Points, in no order, along strands that fork, close into loops and pass close to each other.
(in the rows, 128 means zero)
Points whose rows are less than 118 apart are linked; no others are. Some points are linked to none.
Far: [113 171 168 153 215 123 160 136 165 175 122 145 105 169 131 131  78 136
 132 176 183 128 110 168 150 143 152 112 163 133 123  65 121 142 104 121
 175  99  91 145 102 134]
tibe: [ 90 133 125 121 126 130  72 150 107 151 123 162 124 165  71 115 122 150
 119 106 126 132  99  92  77 167 165  83 117 176 157 137 138 114 117 145
 130 167 170 161  74 110]
kimib: [113  65 125  98 100 103 161 140  79 119 158  92 136 108 156 127 136  55
 165  98 125 156  98  86  88 175 146 143 108 122 106 183 156 166 156 137
  66 118 120 116 152 125]
gav: [103 131 162 153 170 144 152 156  82 160 142 135 110 174  97 113  87 122
 131 117 174 134  90 141  78 171 155 108 168 122 126 142 158 124 118 117
 133 122 115 172 109 115]
Pif: [122 113 136 127 114 122 126 147  96 132 143 129 113 143 112 129 119 114
 145  85 139 117 118 108  82 171 149 105 123 148 119 168 138 153 131  92
 121 141 145 167 120 110]
palit: [144 155 162 135 169 165 150 114 168 116  60 175 146 138 156  90 128 159
  75 208 118 104 181 224 178  80  91 171 169  76 169 109 153  84 152  92
 148 102  98 119 108 140]
tadi: [141 128 145 131 166 133 146 145 137 149 129 129 123 116 145 152 110 121
 141 131 139 131 121 147 129 137  99 131 143 141 112  92 130 131 115 127
 135 118 101 140 143 136]
falug: [107 101 114  96 116  86 142 127  97 111 185 104 130  89 139 126 129  59
 177  84 129 145  81  43 124 147 173  89 111 160  76 131 113 183 145 172
  82 119 128 100 116 115]
Ruvuz: [121 186 144 154 188 131 130 127 181 152 122 136 114 151 136 136 103 152
 123 172 163 114 138 141 161 111 139 120 145 125 112  62 100 149 108 126
 181 108 109 121 116 134]
moda: [126 135 148 138 127 158 152 124 163 108  90 131 143 134 140 114 138 134
 102 157 132 113 181 191 138 108  83 181 136  88 146 150 151 135 149  59
 146 107 118 125 159 118]
ranaf: [146 169 135 148 145 161 127  75 178 131 101 174 126 153 143  91 133 171
  64 209 132 129 160 197 187  52 116 180 173  86 150  84 127  55 120 168
 148 122  80  98  98 137]
rigir: [140 110 118 107 121 138  67 151 105 138 106 134 133 132 122 122 139 145
 124  99  97 128 127 110 101 150 118 104 107 161 173 150 132 109 126 114
 112 174 158 161 114 139]
niba: [110 163 107 160  72 118 111  60 172  98 114 147 122 176  92  85 159 165
  66 182 135 127 194 143 158  67 142 180 144  49 150 139 123  89 102 127
 151 125 116  84 111 112]
Sep: [ 83 133 135 139 105 144 178 130 150 122 140 115 134 130 129 141 145 104
 124 148 147 166 125 123 100 125 135 198 115 104  91 172 159 155 145 127
 134 105 105 102 155  88]
val: [114 131 182 141 179 137 160 158 135 149 101 146 120 152 136 122  95 123
 113 152 148 130 136 181 104 157 101 152 159 112 153 125 163 128 130  75
 140 102 110 165 124 126]
nitek: [129  98  50 100  75 139 121  87 125  86 148 104 170 105 107 118 183 120
 138 116 106 159 118  68 153 125 166 141  96 145 132 170 105 117 131 186
  74 160 153  66 133 118]
Peb: [ 91 191 123 164 134 152 123 101 184 129 120 160 135 170 101 113 141 168
  82 190 149 135 153 122 144  76 148 158 153  93 140  96 129 104 117 163
 156 129 125  98 111 115]
Vug: [126 164 110 122  84 125  71 108 139 112 112 181 110 152 101 126 125 170
 103  87 101  58 187 105 149 139 150  88 112 154 151 128  83 154 136  66
 167 145 210 160 124 120]
Kep: [120 120  46 112  53 122 105  92 128  85 139 109 156 114  85 124 178 135
 138 103 111 136 130  65 145 123 174 121  88 147 127 174 108 135 134 166
 106 163 173  74 126 103]
rumun: [ 62 181 129 151 149 142 118 130 160 149 151 153 135 161  83 136 130 142
 118 169 164 153  98 101 116  99 171 125 130 145 108  95 138 130 113 196
 152 129 129 111  89  92]
Lito: [150 178 118 145 153 128 105 114 171 142 143 118 104 130 128 145 120 158
 127 144 145 101 146 126 185  89 134 100 141 139  95  52  76 151 102 146
 176 118 123 107 126 139]
vugik: [ 76 102 108 125 109 148 113 140 107 138 111 144 157 150  89 130 154 142
 117 128 116 171  95 104  66 164 146 156 100 151 169 184 172  93 134 156
 100 168 158 135 109 108]
fezo: [168 133 174 140 197 100 168 152 109 160 124 120  94 133 150 150  69 125
 159 119 151 102 111 178 140 175 105  98 150 125 113  86 114 136 106  78
 163  94  90 161 136 160]
Kelaf: [114 179 119 158 122 164 124  83 173 128 116 170 133 159 119 107 139 173
  65 199 140 150 149 153 160  60 140 181 162  86 150 100 137  62 113 198
 139 136 101  92 105 117]
dap: [171  93 153 110 118  67 174 128 109 113 169  82 110  70 195 159 101  63
 188  85 120 112 117 116 136 144 102 100 119 132  84 109 103 183 133 116
  96  99 121 121 174 157]
vozuf: [166 177 158 167 176 105 169 113 185 123 117 100 116 126 164 130 122 124
 135 169 151 105 162 178 184  93  95 149 137  89 100  70  89 167 127  91
 202  95  75  87 163 150]
lugub: [173  73 151 101 124  79 149 145  87 116 151  83 118  79 206 147 116  58
 174  85 110 121 112 108 118 152 100 107 107 126 123 144 127 151 143 115
  77 120 115 138 166 165]
Rolem: [188 108 138 119 125 176 119 107 118 102  67 157 150 102 156 108 156 165
  86 161  88 107 160 230 168  64  63 146 150  92 152 136 146  57 143 119
 121 110 112 153 116 147]
somik: [100 108 114 106 117 101 130 132  89 126 186 119 118 107 101 114 123  76
 176  80 140 135  69  46 111 152 183  73 111 179  81 140 126 163 138 169
  96 129 129 115  88  96]
bipu: [118 164 140 137 141 143 112 127 159 130  85 160 127 159 128 111 122 169
  84 150 120  79 189 155 150 127 116 129 137 111 166 108 120 139 128  43
 147 113 172 149 127 127]
tup: [ 79 111  86 118  98 132  91 137 113 127 118 141 168 141  69 121 162 146
 134 114 114 163  84  65  87 164 174 122  85 172 157 173 154 105 132 179
  96 182 169 110  90 104]
lod: [ 77 157  89 149  87 130 135 106 152 106 151 113 137 134  77 126 174 136
 110 151 143 156 132  86 118  91 156 174 109  94  96 158 132 142 131 172
 152 127 127  70 126  76]
tora: [ 64 157 156 152 147 147 174 143 143 141 133 146 130 180  99 117 115 119
 116 160 179 158 116 137  90 148 157 162 150 114 111 151 173 149 133 113
 143 101 114 141 110  82]
kidub: [103 142  69 129  49 126 120  92 141  92 132 111 148 136  75 133 175 144
 125 108 117 131 149 103 125 116 161 151  96 118 120 186 125 142 141 137
 132 147 168  85 148  96]
rakef: [149 156 118 139 169 164 136 105 167 153 141 147 137 112 148 141 124 153
 112 177 132 154 108 154 169  62 117 159 159 133 120  63 115  71 113 225
 134 129  88  97 123 137]
poz: [140 138  92 155  59 103 100  48 171 103 144 138 115 160 108  93 164 157
  79 178 136 141 180 138 164  48 134 179 144  62 131 129 106  83  91 151
 149 128 102  78 108 107]
Zek: [159 116  64 120  51 141  56  67 113 114  98 161 137 156  98 107 163 186
  97 129  84 115 144 120 169 103 129 117 116 139 172 143 113  46 101 150
  84 161 173 110  96 129]
Neli: [158 178 163 146 203 106 155 128 177 143  94 123 108 135 163 131  94 147
 132 174 139  92 160 185 194 126 101 128 142 110 118  56  88 159 118  61
 195  90  95 119 138 155]
Debiz: [ 85 165  80 155  44 112 102  64 148  99 120 151 141 183  57  99 161 185
  75 168 134 138 174 109 145  82 164 163 125  61 146 151 126  89 100 150
 150 135 139  75 107 100]
rud: [142  86 195 139 162 123 166 173  50 152 131 100 112 122 161 131  82  80
 144 110 133 152  88 158  72 170 100 127 157  98 137 166 173  96 140 121
 105 120  78 155 151 156]
ledeg: [121 146 175 143 173 143 166 139 178 127  61 155 142 152 148  99 109 135
  96 185 135 105 180 202 144 126  89 173 153  86 170 130 158 135 152  34
 156  98 113 140 131 120]
rotu: [113 123 152 133 115 150 151 137 145 116  94 131 141 142 128 123 138 137
 108 133 127 109 174 178 106 140  89 175 130  97 151 174 162 151 154  29
 138 108 142 151 159 116]
Kib: [140  95 162 128 132 122 156 153  98 133 130 112 114 125 148 132 114  98
 143 100 140 127 125 150  88 160  95 131 133 119 120 159 156 139 137  77
 109 116 112 165 153 136]
par: [145 153 163 145 206 112 160 147 135 173 131 130  94 140 139 144  68 138
 149 141 165 110 102 172 154 158 125  93 155 136 108  59 100 136  96 113
 170  98  93 159 119 153]
mused: [165 100 161 114 153 174 124 143 116 116  69 152 159 101 156 119 151 153
  98 155  84 127 137 205 127  87  53 153 137 105 164 147 165  65 158 120
 123 125 108 172 125 149]
Zusop: [122  87 112 109  87 145  96 143 103 109  81 117 148 135 112 126 171 144
 110 108  90 130 148 143  82 158 101 151  99 127 187 208 167 110 165  69
 104 164 161 159 149 140]
las: [104 157 104 119  74 111  78 116 132 105 127 178 115 151  80 120 127 151
 133  78 112  72 157  80 129 144 167  72  99 175 125 144  87 179 153  95
 173 145 198 146 106 100]
mulod: [170 126 163 147 159  89 180 138  94 135 154 106  87 120 156 146  69 101
 176 100 159 104 111 147 131 165 114  96 143 132  74 102 113 167 113  81
 150  91 102 150 147 150]
Sugi: [205 112 138 116 141 164 140 107 122 104  76 150 143  91 169 119 146 161
 112 172  90 116 153 237 184  60  60 143 153  98 128 105 130  53 137 148
 135  99  80 136 118 156]
nuzov: [111 111 158 145 159 126 188 148 106 149 162 120 118 127 147 139  96  76
 157 127 164 163  80 129  99 156 137 136 149 125  78 121 153 136 122 169
 113  99  87 130 137 118]
dop: [174  78 130  84 157 116 108 149  97 133 141  97 150  69 187 138 127  91
 162 107  92 144  98  93 137 124  97  96 113 157 168 111 126 103 129 169
  73 154 109 135 127 184]
Lidu: [135 157 157 146 162 148 146 118 178 111  58 155 136 144 156  83 126 156
  74 191 119  83 204 205 183  95  98 164 157  71 167 115 139 116 147  47
 156  97 123 117 127 133]
poka: [ 83 166  78 149  90 120 103 101 148 106 167 123 138 135  61 122 170 149
 113 148 137 150 127  64 136  75 173 133 110 114  95 128 112 130 117 195
 153 142 142  65 107  76]
Kude: [114 168 129 129 116 132  86 124 144 132 108 166 114 158 103 120 119 168
  97 115 116  75 177 123 137 144 139  98 125 142 149 117 104 158 127  59
 160 131 192 161 119 122]
fina: [147  67 110  64  94  80 128 125  90  86 172  84 149  83 183 118 130  46
 184  60 109 126 109  47 128 168 147 109  86 146 133 152 104 186 166 127
  70 147 140 122 139 170]
rofa: [108 100  80 113  61 138 105 112 123  98  90 119 154 138  96 132 175 148
 110 113 102 130 151 131  96 159 131 165  85 119 168 212 158 116 163  91
 103 154 171 124 152 113]
lata: [136 149 148 120 181 134  89 142 137 164  96 161 104 148 131 127  98 172
  98 141 117  89 155 152 146 149 123  92 144 140 164  70 113 124 105  74
 153 118 157 180 110 153]
gep: [143 129 168 144 175 133 131 170  47 155 142 112  93 157 110 114  68 124
 133  76 152 116  95 134  77 179 152  72 167 129 132 148 133 128 121  98
 133 139 118 182 117 148]
kete: [145 136 107 132 146 153 147 110 157 139 161 124 142  94 147 144 140 126
 128 161 127 174 103 115 167  66 120 161 150 131 104  91 113  96 118 229
 112 134  92  83 140 124]
viki: [151 123  61 122  87 158  57  95 121 123 109 161 148 141  98 119 156 181
 107 127  98 126 119  93 154 113 136 104 111 161 177 128 108  64 101 188
  81 183 178 116  97 131]
tife: [194 115 157 127 159 154 168 131 132 106  82 136 149  73 176 129 136 142
 124 164  98 116 142 231 167  81  48 149 144 104 123 102 135  79 151 134
 147  97  75 135 138 160]
Zonab: [157 101 187 119 175 145 127 174 110 140  73 143 137 103 160 127 124 143
 118 148  99 129 132 213 108 121  60 138 145 112 165 132 171  78 146 100
 137 115  98 176 133 168]
navi: [126  87 174 141 163 125 182 167  79 157 144 115 115 125 154 132  88  76
 149 117 149 163  75 139  81 165 118 134 154 113 114 136 163 100 132 159
 104 112  86 147 142 137]
refez: [101 158 161 144 190 142 133 143 166 161  91 165 125 169 123 115  96 156
  95 172 146 114 139 166 124 137 130 136 162 124 164  93 142 127 120  94
 149 109 131 167 105 126]
nom: [127  98  86  96  78 115 115 125 113  99 149 111 142 104 125 125 152 102
 162  82 110 127 124  65 117 147 158 103  88 168 113 165 112 167 152 137
 102 155 163 116 134 120]
rami: [151 159 161 167 163  92 186 122 168 129 147  89 109 111 173 145 109 102
 160 162 157 132 134 155 160 106  95 154 125 107  61  78  98 178 124 111
 185  88  67  94 177 140]
ved: [157  86 105  73 105  88 112 135  99 100 170 101 131  78 168 117 118  67
 183  59 109 121 107  44 129 158 149  75  94 173 132 128  89 176 141 142
  90 158 145 128 123 158]
kosa: [123 146 114 127 129 143  94 134 146 140 133 145 128 132 110 141 129 147
 120 123 132 115 129 103 132 126 138 101 128 164 124  97 118 129 109 147
 133 144 157 134 111 117]
gado: [ 91 136  93 128  51 129 126 103 136  91 104 124 140 155  86 135 162 153
 105 106 114 107 173 136 104 150 143 162  95 109 143 204 136 158 157  58
 135 137 189 126 159 104]
rom: [ 89 130 131 128 100 132 135 138 120 125 131 136 122 161  91 132 136 132
 130 107 140 123 139 114  81 164 149 133 115 135 123 177 147 168 137  74
 131 126 157 155 125  95]
Totak: [ 99 134 132 129 117 161 123 137 146 135  99 148 143 148 112 130 145 149
 100 144 129 133 147 144 109 132 113 163 139 122 153 150 154 117 136 107
 128 132 144 142 137 106]
zoli: [137 130 156 129 185 128  95 168  69 176 137 133  93 154 108 119  78 137
 130  89 145 118  85 132  92 167 158  61 165 152 148 112 120 109  98 130
 140 155 125 187  91 149]
kobez: [126 164 106 153 130 163 122  90 165 138 143 154 138 137 119 118 140 161
  90 187 134 160 117 139 160  59 131 179 159 109 132  92 124  65 113 228
 131 137 100  89 111 118]
Sizu: [111 120  70 118  98 141  74 122 118 129 117 147 160 138  81 123 161 163
 124 122 103 147 100  69 119 137 148 111  94 170 161 148 123  95 120 190
  93 182 177 108  99 118]
zoda: [151  96 125 100 156 126 125 147 112 147 147 116 140  89 166 143 127  99
 156 112 116 153  92 100 126 128 111 112 127 160 137 109 131 111 115 179
  87 144 120 133 131 148]
rov: [150  72 173 104 133 126 133 172  87 129 104 101 137  90 180 135 132  97
 143 121  91 139 122 161  91 131  70 138 113 113 155 173 173 100 158  97
  98 130  95 163 159 161]
rakug: [124 119 149 130 136 123 104 165  56 141 142 125 105 164  95 109  94 122
 130  68 137 119 101 112  65 184 162  74 148 147 139 175 139 137 132  96
 127 160 141 179 102 129]
gavu: [104 143  79 116  83 129  70 121 125 117 116 157 144 146  73 126 146 170
 123 105 109 112 130  74 125 146 157  90  97 168 143 142 111 122 131 148
 128 170 195 122 102 108]
lifu: [ 99  87 132 116 121 143 101 167  89 147 109 130 142 151 106 123 140 125
 121 112 109 173  93 113  56 170 138 141 111 145 177 191 174  91 134 134
  93 172 137 161 112 128]
fime: [187 140 138 113 176 101 105 143 134 148 134 128  76 102 159 158  81 151
 156  89 122  76 131 144 175 154 111  65 125 156 114  55  74 147  97 102
 170 117 126 165 131 169]
luso: [153 120 136 121 122  81 168 121 132 110 181  81 112  75 178 162 114  78
 181  95 128 122 122 101 154 116 121 104 122 141  55  97  87 194 128 144
 122 102 115  89 171 140]
bis: [ 60 182 122 151 127 154 125 124 167 141 124 161 148 171  81 125 137 162
  97 171 152 157 122 115 118 107 162 156 131 121 137 118 150 110 119 176
 142 132 142 114 101  88]
dumok: [129 148  86 136  62 126 109  87 153  90 148 105 129 124 101 125 169 137
 117 113 122 117 164 108 148  90 148 137 115 115  98 150  93 152 130 130
 147 140 157  86 148  97]
Demis: [125 118 122 124 155 138 145 135 141 148 157 122 137  94 149 156 127 103
 153 142 131 169  86 103 137 108 122 136 141 155 100  85 124 121 112 215
  99 129 108 106 139 128]
doro: [ 83 131 163 153 164 150 175 151 112 154 142 144 122 164 108 113 102 110
 124 141 177 164  88 143  72 159 153 149 158 123 122 145 175 121 124 143
 132 116 110 155 114  96]
Numik: [176  86 124  72 139  97  82 159  78 129 153  84 139  72 189 117 108  84
 171  83  95 140  97  62 126 147 119  82 105 164 176 121 107 123 129 151
  73 169 119 133 117 196]
semir: [104 157 158 139 182 126 122 147 137 166 105 165 113 181 110 114  86 162
  98 146 153 106 146 145 120 162 148  99 159 130 155  98 131 139 109  73
 154 113 155 178  90 124]
zof: [ 89 159  72 148  41 119 107  79 144  89 122 131 140 164  54 115 166 176
  91 141 128 132 166 106 133  98 162 157 110  82 132 170 128 117 123 140
 146 141 160  75 125  93]
big: [154  73 184 111 141 106 127 182  59 143 128  80 118 110 183 130 100  77
 148 102 106 150  99 141  77 154  90 113 134 110 156 174 169  97 146 101
  92 133  80 156 147 173]
gesel: [158 116 164 149 144  92 190 145  66 128 169 103  90 125 148 141  72  82
 168  83 159 103 100 123 110 169 132  94 144 116  67 136 129 180 136  90
 124  95 104 143 159 143]
bulu: [156  58 132  74 101  81 129 147  67 102 156  72 142  85 201 123 122  50
 173  80 107 129 110  83 108 172 121 110  93 116 146 166 134 162 165 108
  65 137 119 133 152 177]
suk: [124 167 139 139 155 175 129 112 169 132  82 180 134 145 136 101 128 170
  67 189 121 112 166 189 165  81 107 167 165  88 170  94 143  74 134 125
 137 115 113 119 114 136]
vima: [179  73 176 107 131 117 152 157  98 105 103  94 142  64 198 141 141  91
 154 118  89 116 131 178 116 122  50 131 110 106 136 154 156 112 160  88
 109 105  97 154 173 168]
bot: [139 125  86 129  64 160  86  74 128 107  97 155 139 150 102 111 162 177
  81 141  97 117 163 158 161  97 115 154 131 103 167 156 133  61 116 122
  98 141 154 119 113 124]
sozaf: [111 148 107 139  68 148  98  82 143 105  85 158 138 171  99 101 153 179
  64 150 109 101 193 164 158  94 122 158 138  80 177 144 134  86 120  80
 123 122 158 117 121 124]
Vesa: [145  82 162 130 117 104 176 148  79 124 148  99 112 119 168 138  99  66
 163  88 139 126 110 127  89 174 119 126 124 106  89 166 150 168 140  83
  98 102 116 145 166 139]
dut: [112 121 126 127 119 156 146 134 146 126 124 122 145 123 133 137 149 117
 125 139 130 155 125 134 110 125 109 173 124 119 123 147 157 123 139 136
 114 123 120 119 148 111]
galir: [ 61 137  99 141  83 138 152 127 143 113 143 112 146 132  94 137 169 119
 123 142 136 174 129  98 100 124 156 189 100 115  99 184 154 146 141 157
 139 123 128  85 140  76]
Riru: [149 126 111 125 131 114 141 122 142 124 167  98 122  83 150 155 131 104
 162 111 127 129 125  98 160 100 124 109 123 153  78  86  90 162 110 166
 121 129 127  96 155 131]
Dum: [166 145 133 125 193 134 113 135 156 168 113 143 109 110 154 163 101 159
 126 144 122 108 116 167 175 126  99  97 139 147 133  36 100 106  96 157
 152 116 112 140 119 168]
kerit: [163 151 147 122 187 113 106 140 144 155 114 150  85 134 139 145  84 162
 130 112 131  76 147 151 165 158 122  78 135 148 128  59  90 152 100  77
 174 114 138 176 120 156]
rak: [115 142 124 125 138 120 108 142 131 144 157 140 113 126 100 138 113 126
 148 107 147 122 101  95 115 133 157  83 126 175  99  98 115 150 116 157
 133 133 139 137 104 115]
Loz: [192  96 162 117 139 145 159 139 119 104  92 120 151  60 186 137 144 116
 137 144  93 119 139 207 147  96  46 144 127 109 128 125 147  92 153 111
 123 102  95 142 161 161]
sokos: [167  99 107  90 126 105  91 146 104 128 149 111 124  91 158 129 116 101
 164  73 110 118 113  69 125 147 134  78 106 180 142 118  93 144 125 149
  94 167 140 146 116 157]
mikel: [ 76 142 146 137 124 144 141 149 142 136 117 149 133 168  95 132 129 137
 112 139 150 139 134 137  90 153 139 152 136 123 136 156 159 146 127  94
 131 115 142 154 118  96]
kalub: [134 153 119 130 110 153  98 109 144 116  85 158 130 147 119 114 143 175
  74 142 108  89 183 163 156 111 105 130 142 106 167 117 126 106 131  73
 135 120 166 138 133 133]
vulus: [ 98  75 124 109 115 127 148 153  83 134 147 108 139 123 131 123 141  75
 150 105 129 168  91  87  79 173 151 146 106 136 114 183 167 139 138 143
  77 140 129 128 129 115]
mefas: [161 160 178 144 207  97 179 146 145 149 102 126 108 144 157 130  70 136
 144 150 150  89 142 195 167 164 103 120 147 121 123  77 109 155 117  34
 182  80  96 152 131 153]
Koz: [111 136 142 119 153 126  76 159  95 162 139 159 104 165  80 114 101 144
 123  99 145 117  88 101  86 164 173  61 144 177 140 113 125 115 103 145
 138 157 158 176  74 123]
tiv: [111 136 158 141 194 140 155 146 144 185 144 151 120 124 140 148  93 128
 140 160 158 166  68 157 125 131 135 136 163 153 119  63 137  98 100 210
 144 120  86 145 116 140]
muva: [120 104 151 136 128 115 192 143 121 132 157  99 121 101 165 153 117  65
 162 129 140 161 111 117 116 133 114 160 128 116  66 132 142 163 137 143
 109  91  92 106 168 119]
mupef: [110 124  93 110 105 114 128 115 137 106 183  96 145  84 119 137 161  91
 158 106 122 152 114  48 150 102 162 113 109 158  72 119  94 168 128 194
 107 136 138  70 131 103]
Bafe: [133 137 151 156 150 113 189 134 156 134 149 105 118 107 169 154 106  91
 159 150 151 147 117 144 138 108 101 157 136 112  65  93 123 164 127 136
 153  91  74 100 168 130]
zuzo: [ 74 172 144 146 179 129 124 134 148 166 156 152 112 158  87 138 101 135
 125 157 183 138  89 119 122 119 178  99 149 162 108  78 134 133 106 180
 155 115 116 141  78 105]
velum: [155 179 105 161 118 117  93  88 175 120 153 114 104 129 123 126 136 162
 112 147 147  96 168 110 185  65 141 112 141 111  92  69  69 154  99 144
 189 124 129  91 134 129]
pugit: [135 123  79 138  60 130 120  81 150  95 155  92 132 123 109 122 179 131
 118 134 125 154 149 117 161  71 140 166 124  97 105 158 104 118 115 165
 125 130 128  71 149 101]
Rilo: [175 117 147 127 145 118 154 137 137 125 122 105 118  86 173 158 118 114
 154 112 120 111 137 168 145 120  76 129 127 134 108  99 127 143 124 100
 131 101 110 135 169 149]
Kir: [ 96 143  94 116  80 110  71 120 123 113 129 165 123 148  68 124 133 151
 144  78 111  99 126  68 107 160 172  68  94 187 131 160 111 152 152 122
 151 158 189 140  90  98]
voke: [139 156 151 138 206 136 152 137 165 179 127 145 121 118 153 154  98 145
 134 169 147 140  96 169 153 114 107 132 152 144 120  44 112  99 106 182
 157 118  85 134 118 149]
fav: [152 153 105 141 150 128 119 126 163 142 155 114 120 103 137 159 123 136
 142 137 137 126 122 117 172  86 129 104 134 148  87  55  83 139  99 182
 144 129 113  98 135 134]
Bakuf: [114 101 148 117 101 138 122 141 121 116  87 130 135 143 116 124 148 142
 104 115 106 108 168 166  82 164  98 159 117 113 177 195 160 140 155  26
 122 132 157 177 148 125]
fuvuf: [116  77  84 101  74 132 142 120 113 101 126  91 157 102 134 134 174  90
 141 108 103 149 132 102 110 145 136 166  82 126 138 198 146 141 161 123
  75 144 148 103 165 127]
Fipo: [114  56 113  92  82 117 171 123 102  98 141  80 152  91 167 140 163  57
 149 112 111 153 122 104 109 154 129 180  84 108 114 197 155 170 174 121
  71 116 135 102 187 127]
ran: [125 101  96  87 112 106 139 117 123 104 176  96 149  80 150 136 149  71
 170 102 112 152 104  44 149 125 149 113 109 159  90 120 101 176 136 185
  74 135 131  82 137 128]
vir: [138 109 183 131 159 129 150 158 105 137 106 126 118 140 141 124 102 117
 129 118 141 125 137 180  93 162  90 137 153 114 149 149 162 137 132  47
 139 104 108 180 144 136]
mus: [197 134 124 113 184 120 112 140 141 153 124 124  97  81 168 167 108 152
 151 114 104  95 119 159 189 120  85  82 131 157 120  44  82 111  98 138
 146 118 117 140 134 173]
feg: [148 130  89 162  59 109 116  58 165  89 158  99 117 133 108 104 181 132
  97 148 143 138 175 130 157  50 138 168 131  62 107 138  95 128 103 138
 165 122 119  72 144 102]
tinel: [155 117  92 112 116 144  68 132 126 129 122 134 135 118 124 131 149 153
 125 103 103 115 129  97 138 128 117  98 116 163 151 119 107 107 119 144
 109 165 170 138 120 140]
Dite: [113 123 128 121 146 112 127 142  83 146 176 126 102 126  90 123 104  92
 166  86 158 128  67  76 103 152 182  64 133 175  79 120 127 148 130 171
 114 129 123 133  87 104]
falo: [110  81  59 106  80 148 134 106 113  98 124 105 174 108 112 126 184 119
 129 128 102 176 116  90 129 135 149 172  84 130 148 199 147  97 146 171
  70 161 146  82 142 114]
funez: [100 156 108 137  47 117 130  95 145  87 127 123 124 148  82 129 152 148
 121  97 122  90 180 122 111 133 159 144  91 118 121 186 108 198 167  46
 167 124 193 129 153  98]
vom: [193 106 150 120 120  92 162 125 123 107 142  84 119  59 198 159 113  88
 179  85 110  96 140 153 156 126  75 114 108 129 102 104  97 168 140  90
 114  98 122 123 189 157]
Vig: [110 112 115 116 112 127  65 152  96 140 115 144 128 156  89 117 129 152
 124  89 111 129 114  87  78 177 151  87 109 169 164 169 139 123 127 114
 118 183 169 166  95 122]
ruk: [ 99  74 129 112 116 129 117 166  71 141 136 110 141 140 119 109 133  92
 140 105 119 181  79  85  61 181 155 124 108 146 157 195 167 112 136 150
  82 170 127 142 112 126]
sedif: [116 180 101 157 110 139 107 100 170 116 143 129 128 148 100 120 152 154
  96 162 146 124 160 106 154  71 144 136 139 102 107  99 102 130 108 157
 162 130 128  90 127 111]
kisom: [ 80 153  96 137 111 121 120 123 144 123 176 115 139 111  79 138 159 120
 140 133 138 152 102  57 125  94 168 119 109 155  80 122 115 157 127 194
 137 130 131  78 103  79]
ven: [ 97 154 157 145 187 138 146 145 138 172 138 153 116 159 115 136  93 134
 133 155 180 142  93 143 119 139 161 115 163 147 117  81 139 127 100 157
 148 113 109 155  98 122]

A piece is all that can be reached along the links. How many separate loops has the piece of each point below (a circle has one, a figure eight two, a Y none), and how many tips (points with one link)?
zof -> loops 2, tips 0
tibe -> loops 2, tips 0
ranaf -> loops 3, tips 3

A fork is a point with three links, a tip a point with one. Leave the first point through the second and follow the links. Name the first fork or tip that comes.
val / vir -> fezo
Koz / tibe -> mikel
rofa / Zusop -> Kelaf
dop / Numik -> dap
ran / falug -> gep
vir / val -> ven

Name the points in between on the shortest way along the links from the first point to the second, in order.
vima / velum -> rov, big, rud, navi, nuzov, muva, Bafe, rami, vozuf, Neli, mefas, fezo, par, Far, Ruvuz, Lito
vugik / sozaf -> tup, Sizu, viki, Zek, bot
navi / mused -> rud, big, rov, vima, Loz, tife, Sugi, Rolem
moda / Numik -> ledeg, Lidu, palit, suk, ranaf, Kelaf, kobez, rakef, kete, Demis, zoda, dop
falug / Vig -> somik, Dite, rak, kosa, tinel, rigir
sozaf / niba -> bot, Zek, viki, Sizu, tup, vugik, lifu, ruk, vulus, kimib, Fipo, fuvuf, falo, nitek, Kep, kidub, zof, Debiz
